Points on a hilly landscape, in no order, each with its height.
A climber steps from a point to the highest of its 2 nearest points, and stops where none of them is higher. Distance is the straight distance between rows; heights are no part of it.
sof: [137 172 120  78  62 130  94 118 150  98 128 152  75 147 101 112 123 149
 148  95 102 120 194 115 120 144 114]  (h 31.2)
guso: [ 91 158 136 128 144 119 131 148 141 105 115  93 152 113 149 156 115 114
 144 139 145 159 117 156 153  91 151]  (h 67.9)
Fomav: [143 180 132 104 141 175 118 102 106  99 129 120 134 158 107 124 158 152
 157 106 127 128 169 102 105 183 206]  (h 83.8)
zupap: [120 119 148 103 107 175 133  66 109 109 149 155  96 143  92 144 133 131
 159  65  95 120 109 149  95 173 107]  (h 69.3)
seru: [102  97 115 136 145 126 156  68 205 127 159 121 115 138  76  96  94 130
  98 117 162 148 124 159  97 132 113]  (h 20.0)
lozu: [139 128 113 106  78 138 132 134 173 119 116 147  57 162  73 125 136 162
 135 106 111 111 162 117 115 117 110]  (h 27.1)
kekir: [170 125 139 103  86 163 103  97  99 104 172 173 135 154 154 118 152 183
 121 146 136 133 107 130 110 172  71]  (h 69.1)
Fofi: [105 155 125 120 120 158 105  78 149 143 125 110  76  86 114 129 115 108
 147 118 115 116 137 162 145 108 122]  (h 52.5)
sed: [149  79  91 118  78 130 134 182 121 166  70 163  92 120 103  82 145  66
 121 145  81 132 151 108 118  89 102]  (h 41.6)
fus: [110 143 111 132 134 156 127 130 164 151 120 120  58 141  64 111 159 153
 126 109 133  92 128 111 121 123 121]  (h 23.7)
muzo: [ 96 155 114 119 141 140 127 187 157 184 125 131 136  71 137  90 138  59
 125 122 129 103 139 152 113 104 127]  (h 50.4)
lenan: [105 165 138 130 150 199 144 141 138 133 110 123 137 159 122 134 108 131
 116 123 148 152 174 134 110 143 144]  (h 52.4)
rulon: [140 133 121 131 113 205 139 136 120 149 144 175 124 184  98 164 128 122
 121 115  75 128 136 134  91 163 108]  (h 88.3)
Fetob: [ 90 140 124 115 120 139  62 129 192 252 142 145 115 118  97 114 108  95
  98  92 109 141 169  79 153 141 123]  (h 6.9)
lomis: [151 187 141  89  82 179 108 128 115  84 149 153 155 160 128 121 152 150
 154  89 122 133 144 106  96 168 155]  (h 76.2)
Lif: [ 87  90  91 131 149 137 130  82 221 173 188 155 126 117  99  99 125 103
  91 120 143 134 123 154 129 159  97]  (h 16.6)
dup: [155 128 129 126 143 119 133 174  91  98 102 121 140 128 155 119 154 137
 128 141 165 119  94 130 149 132 123]  (h 36.6)
pofa: [120 161 169 121 156 121 116 102 113  90 155  78 124 133 146 147 104 149
 148 151 143 159 101 180 112 144 137]  (h 53.6)
seg: [108 132 132 176 171 113 124 119  86 201  93  86 134 153 187 123 186 108
  89  95 111 108  93  80 139  80 158]  (h 13.8)
mit: [119 135 147 109 142 126 159 127 124 122 131 123 162  68 121 101 114 143
 150 108 191 122 105 132 125 116 125]  (h 39.4)
debug: [121 114  89 115 129 152 142 209 132 100  99 138 179 119 122  99 143  80
 132 157 144 156 121 118 112  98 112]  (h 30.3)
sobos: [137 142 135  92  86 129 128 112 120  49 109 140 140 179 143 137 115 201
 119 124 131 167 172 116 132 146 126]  (h 88.6)
Kamap: [144  94  96 119 113 127 121 157 146 159 144 181  74 108  53 123 145  78
 112 100  82 134 183 115  40 177  99]  (h 10.3)
Dedo: [105 127 114 121 115  64 108 158 126  38  70 117 150 113 158 160  79 139
 153 146 152 143 104 118 133 127  90]  (h 59.1)
Moli: [ 86 153 102 137 142 119 132 174 169 155 115 147 194  68 155 132 122  43
 130 137 160  97 119 124 147 115 140]  (h 58.5)
Bebu: [137 101 112 125 117 141 141 173 140 156 142 165 116 139  49  73 156  89
 130 131  83 142 150 105  45 139 129]  (h 12.6)
vobit: [148  97 144  77 109  81 106  75  54  86 146 124 117 148 201 153 128 183
 155 167 110 150 164 114 111 171 142]  (h 65.6)
pemu: [157  83 118 105 108 131 111  49  85  81 166 183 114 168 159 146 127 198
 117 139 105 127 123 100 115 181  84]  (h 63.1)
fuzo: [116 121 173 167 151 122 131 133 114 186 122  78 130 120 163 147 123 139
  99 146 133 127 104 122 158 121 160]  (h 7.5)
tis: [111 138 152 164 155  98 137 168 136 119 102 101 158 115 161 118 144  86
 103 118 150 118  89 128 165  91 163]  (h 80.6)
mel: [126 140 163 164 151 128 132 148 138 201 139  86 152 124 112 129 104 101
 114 148 147 142  99 123 128  81 128]  (h 9.1)
lurub: [110  95 145 140 126 136 132  99 202 184 177 136 161  96  65 125  96  94
 133 132 121 132 111 129 105 123 146]  (h 13.9)
lav: [129 157  95 148 162 124 143  94 113  79 137 117 150 132 163 142  94 144
 111 134 133 143 167 155 134 109 128]  (h 38.0)
Mub: [114 151 140 122 158  97 164 191 132 103  99 114 193  99 127 160  64 113
 126 148 146 188 128 111 116 135 134]  (h 51.8)
gifak: [117 171 141 126 127  36 100 189 101  43  89 132 141 128 162 166 125 126
 158 160 162 131  90 105 144 168 100]  (h 52.7)
tupi: [119 143 124 157 138  89 138 168 146  87  97 126 171  81 159 115 124  61
 131 129 171  84  90 143 146 103 126]  (h 68.6)
migo: [127 118 113 142 122  98 152 118 183 107 152 104 113 137  92 110 106 152
 137 137 152 130 130 179  99 107 122]  (h 23.6)
siso: [153 151 140 133  96  92 114 106  92 101 129 138  91 173 129 130 167 171
 154 153 131 119 128 135 173 104 122]  (h 20.6)
gim: [100 149 148 131 141 136 113  81 154 129 139  88 127 100 144 133 106 134
 134 150 149 146 133 159 160 120 139]  (h 59.4)
doka: [134 122 109  99 120 147 146 113 146 118 143 134 114  84  85 105 116 118
 149  69 128 127 137 128  94 143 104]  (h 53.4)
tuv: [116  85  96 126 103 145 113 159 169 165  76 115  71  91  90  95 138  67
 111 121 106 140 128 119 125  86 120]  (h 50.3)
mulub: [129 144 126 133 112 133 106 134 104 113 112 110 112 120 163 163 143 114
 144 130  77  79 153 166 136 124 175]  (h 38.4)
zuk: [132  99 132 158 137 154 131 152 129 188 134 134 113 166  77 135 131 115
 134 141 113 108  94 125  80 111  89]  (h 16.5)
mudib: [182 116 136 164 142 123 121 147 123 128 148 126 109 195 126 171 133 173
 106 151 111 120 104 122 110 167 127]  (h 32.4)
tunik: [164 136 120 138 115 164 141 156  98 133 137 143 152 140 113 127 118 129
 144 147 133 134 128 144 112 116  92]  (h 51.4)
netif: [100 134 132 123 154 161 155  68 126 166 150 153 124 101 112 130 139 148
 108  94 104 120 146 126 152 163 157]  (h 3.8)
Dez: [100 133 134  87 103 100 116 147 114  44  76 112 157 128 164 173  47 157
 133 151 159 175 155 119 110 137 109]  (h 68.4)
buf: [ 97 104  96  95 109 149  41 150 201 209 137 144 152 135 102  84 113  90
 122 113 138 167 170 110 164 142 130]  (h 10.0)
sadib: [100 142 150 118 147 153 161 149 118 161 130 136 119  91 138  95 174 125
 133  63 137 105 107 133 147 103 135]  (h 31.5)
baz: [177 149 109 141 141  88 150 140 109  94 125 134 134 153 131 147  88 157
 103 154 132 172 151 124 149 118 112]  (h 41.9)
nuzuk: [102 151 154 125 168 146 162 151 140 158 138 121 148 113 119  78 161 147
 120 109 184 133  95 120 144 105 124]  (h 35.1)
dufo: [ 80 123 124 143 161 168 100 110 192 193 133 113  80 133  99 107 152 131
  95 112 149 109  97 117 130 134 129]  (h 21.2)
vugin: [ 89  88 178 122 167 114 124  97 127 198 128 102 146 106 182 138 160 140
  94 132 127 138 116 115 197 146 187]  (h 6.2)
siru: [131 140 136 111 124 130 137 130  77 122 128 145 104 116 153 104 201 124
 158 104 115 106 117 131 161 109 145]  (h 29.2)
vubu: [143 108 118 159 157 115 160 133 157 135 122  99 108 134 113 129 110 153
  89 158 163 142 109 142 125 119 111]  (h 27.2)
Fini: [159 127 140 192 157 108 149 139  95 175 115 107 146 151 133 120 148 102
 110  98 111 115 111  90 164  68 162]  (h 15.4)
lugis: [140 150 151  97 133 103 119 136  93  52  84 122 138 144 155 162  85 177
 120 142 147 190 153  98 132 171 133]  (h 77.2)
teset: [108 129 168 139 126 113 138 123 178 190 165  97 185 107 115 136  61 105
 127 139 143 158 114 128 141 113 151]  (h 11.2)
kebe: [125 112 130 116 130 148 134  52 150 107 170 158 105  88  86 126 102 114
 135  58 105 119  95 148  77 163 110]  (h 61.6)
gulo: [166 137 160  88  76 180 100 140 133  80 153 150 151 167 145 127 134 168
 132 115 154 153 124 136  80 168 109]  (h 79.2)
Res: [125 129 126  92 133 118 110 103  64  61  94 117 125 134 171 163 127 170
 152 159 115 162 164 108 155 147 150]  (h 70.7)
tede: [ 97 119 139 154 153 164 142 126 163 232 147 123 144 146  96 115 129 105
 121 115 123 113  88 112  78 120 123]  (h 18.6)
difut: [156 115 110 115  84  90 135 107  97  88 146 155 129 118 194 103 119 158
 133 109 135  67 137 135 130 100  73]  (h 35.6)
vab: [146 149 125 114  88 142  88 114 114  99 125 131  87 144 137 147 147 145
 144 109  66 100 184 126 144 151 158]  (h 35.2)
koz: [122 153 150 134 113  84 108 130  72  71  90 114 150  95 176 151 108 120
 173 148 154  84 107 140 151 119 129]  (h 45.9)
tovep: [174  63 125 129 102  95 129  65  92  69 153 134 115 146 153 139 140 187
 128 122  91 106 106 125 142 137  97]  (h 57.6)
dume: [161 109 111 141 113 135 132 201 111 103  87 127 156 136 145  94 169  95
 111 132 154 147 100 102 140  82  93]  (h 31.9)
mir: [165  71 151 109 133  81 148  61  61 102 143 120 105 147 146 176 118 181
 146 153  99 128 114 130 119 170 137]  (h 61.7)
bosis: [159 126 125 102  69 119 111 119 150  86 136 147 102 161 101 118 146 179
 140 128 118 113 122 103 143 105 100]  (h 23.3)
geviv: [107 111 140 163 144 131 122 101 177 230 186 143 154 134  92 117 118 112
 101 110 122 111 103 121 143 131 139]  (h 16.4)
Kinob: [141 116 131 137  97 138 151 169 144 173 143 152 133 195  52 106 141 134
 144 124 104 131 124  86  60 116 126]  (h 14.6)
dalez: [154 161 127 169 132 108 158 147 108 142 121 133 132 159 120 135 138 123
 132 138 123 110 137 124 165  74 147]  (h 17.2)
Rebaz: [142 123 147 129 171  76 135  83  75 124 148  84 124 112 173 158 129 130
 134 176 129 138 146 151 132 148 172]  (h 38.9)
dibul: [173 112 107 158 177 130 124  87 109  94 159 100 112 167 140 158 144 144
 114 151 103 133 129 145 112 165 147]  (h 34.4)
sez: [119 123 127 133 159 129 125 111 102 130 122  90 121  98 200 155 166 119
 128 150 110 105 146 169 154 144 168]  (h 41.3)
poda: [105 159 119 140 156 155 133 168 118 163 122 121 134  89 176 138 143  97
 125 135 137  86 144 169 136 141 140]  (h 44.8)
Nomu: [137  86 117 167 155 126 155 151 153 120 133 131 107 181 105 156 135 156
  79 139 117 115 113 147 104 150  99]  (h 30.1)
Kedil: [161 123 121 143 127  71 159 202 122 111  98 124 164 129 130 156  89 130
 124 165 136 151 142 115 123 100 130]  (h 46.4)
zut: [112 124 111 128 104 151 120 134 152 135 107 110 103  98  92 130 102  95
 137 139 103 140 146 139 134  74 129]  (h 61.8)
foso: [112 108 133 136 126 209 155  84 137 149 135 166 115 146  79 160 103 116
 129  95 107 137 111 151  80 176 110]  (h 78.0)
bon: [165 108 125 144 106  98 127 132 116  90 124 111 125 121 149 125 118 140
 131 138 146  91 114 150 145 103 101]  (h 40.6)
Figid: [141 156 119 143 148  83 132  91  84 107 128 128 112 154 145 131 151 140
 156 140 109 112 161 146 169 106 163]  (h 19.0)
Tasum: [ 89  99 131 121 154 135 146  84 145 165 136 122 138  73 163 120 153 150
  81  93 119 122 140 120 197 148 177]  (h 5.0)
Tek: [102 104 109 113 122 145  87 118 214 203 173 156 146 121 108  79 113 109
 124 137 165 132 147 127 155 164 123]  (h 13.3)
kibu: [138 111 115 114 122 126 133 103 141 126 141 135 116  49 113  76 133 115
 140  93 158  82  90 138 123 107 107]  (h 45.4)
dap: [138 124 116 157 129 175  99 151 116 145  96  83 131 124 126 155 106  91
 123 158 104 147 116 112 151  93 143]  (h 74.1)
zaseb: [122 168 144 113 110  57 104 144  75  58  95 135 142 137 155 145 154 134
 185 153 152 111  94  98 162 131 137]  (h 49.3)
fodep: [128 172 132 124 136 164 154 188 115 131 103 135 171 137 127 155 104 119
 132 152 151 169 151 124 118 115 137]  (h 58.1)
Feni: [157 125 127 187 164  86 133  77 113 124 146  98 105 125 144 143 120 121
 104 155 120 110 114 159 153 134 148]  (h 36.7)
zeso: [113  96  90 113 118 146 140 214 112 140  87 153 135  95 112  70 157  65
 121 160 101 162 144 114  91  84 109]  (h 35.3)
gok: [121 146 117  91 116  85 131 106  63  74 127 154 133 116 188 113 163 138
 168 111 138  93 129 135 146 109 119]  (h 31.8)

Call two points neighbours if one is among the 2 nearest of the other. Go from one point of each pair to the other, from neighbour to neighbour, staying as high as possible. Name the lowest point that can't be avoided.
fodep, rulon | tunik
lugis, gulo | tovep
dap, tis | Fofi
Fomav, gulo | lomis

For each start below, name the point where the climber stops.
Tasum | tede
Tek | sez
Figid | sez
sadib | rulon
dufo | sez
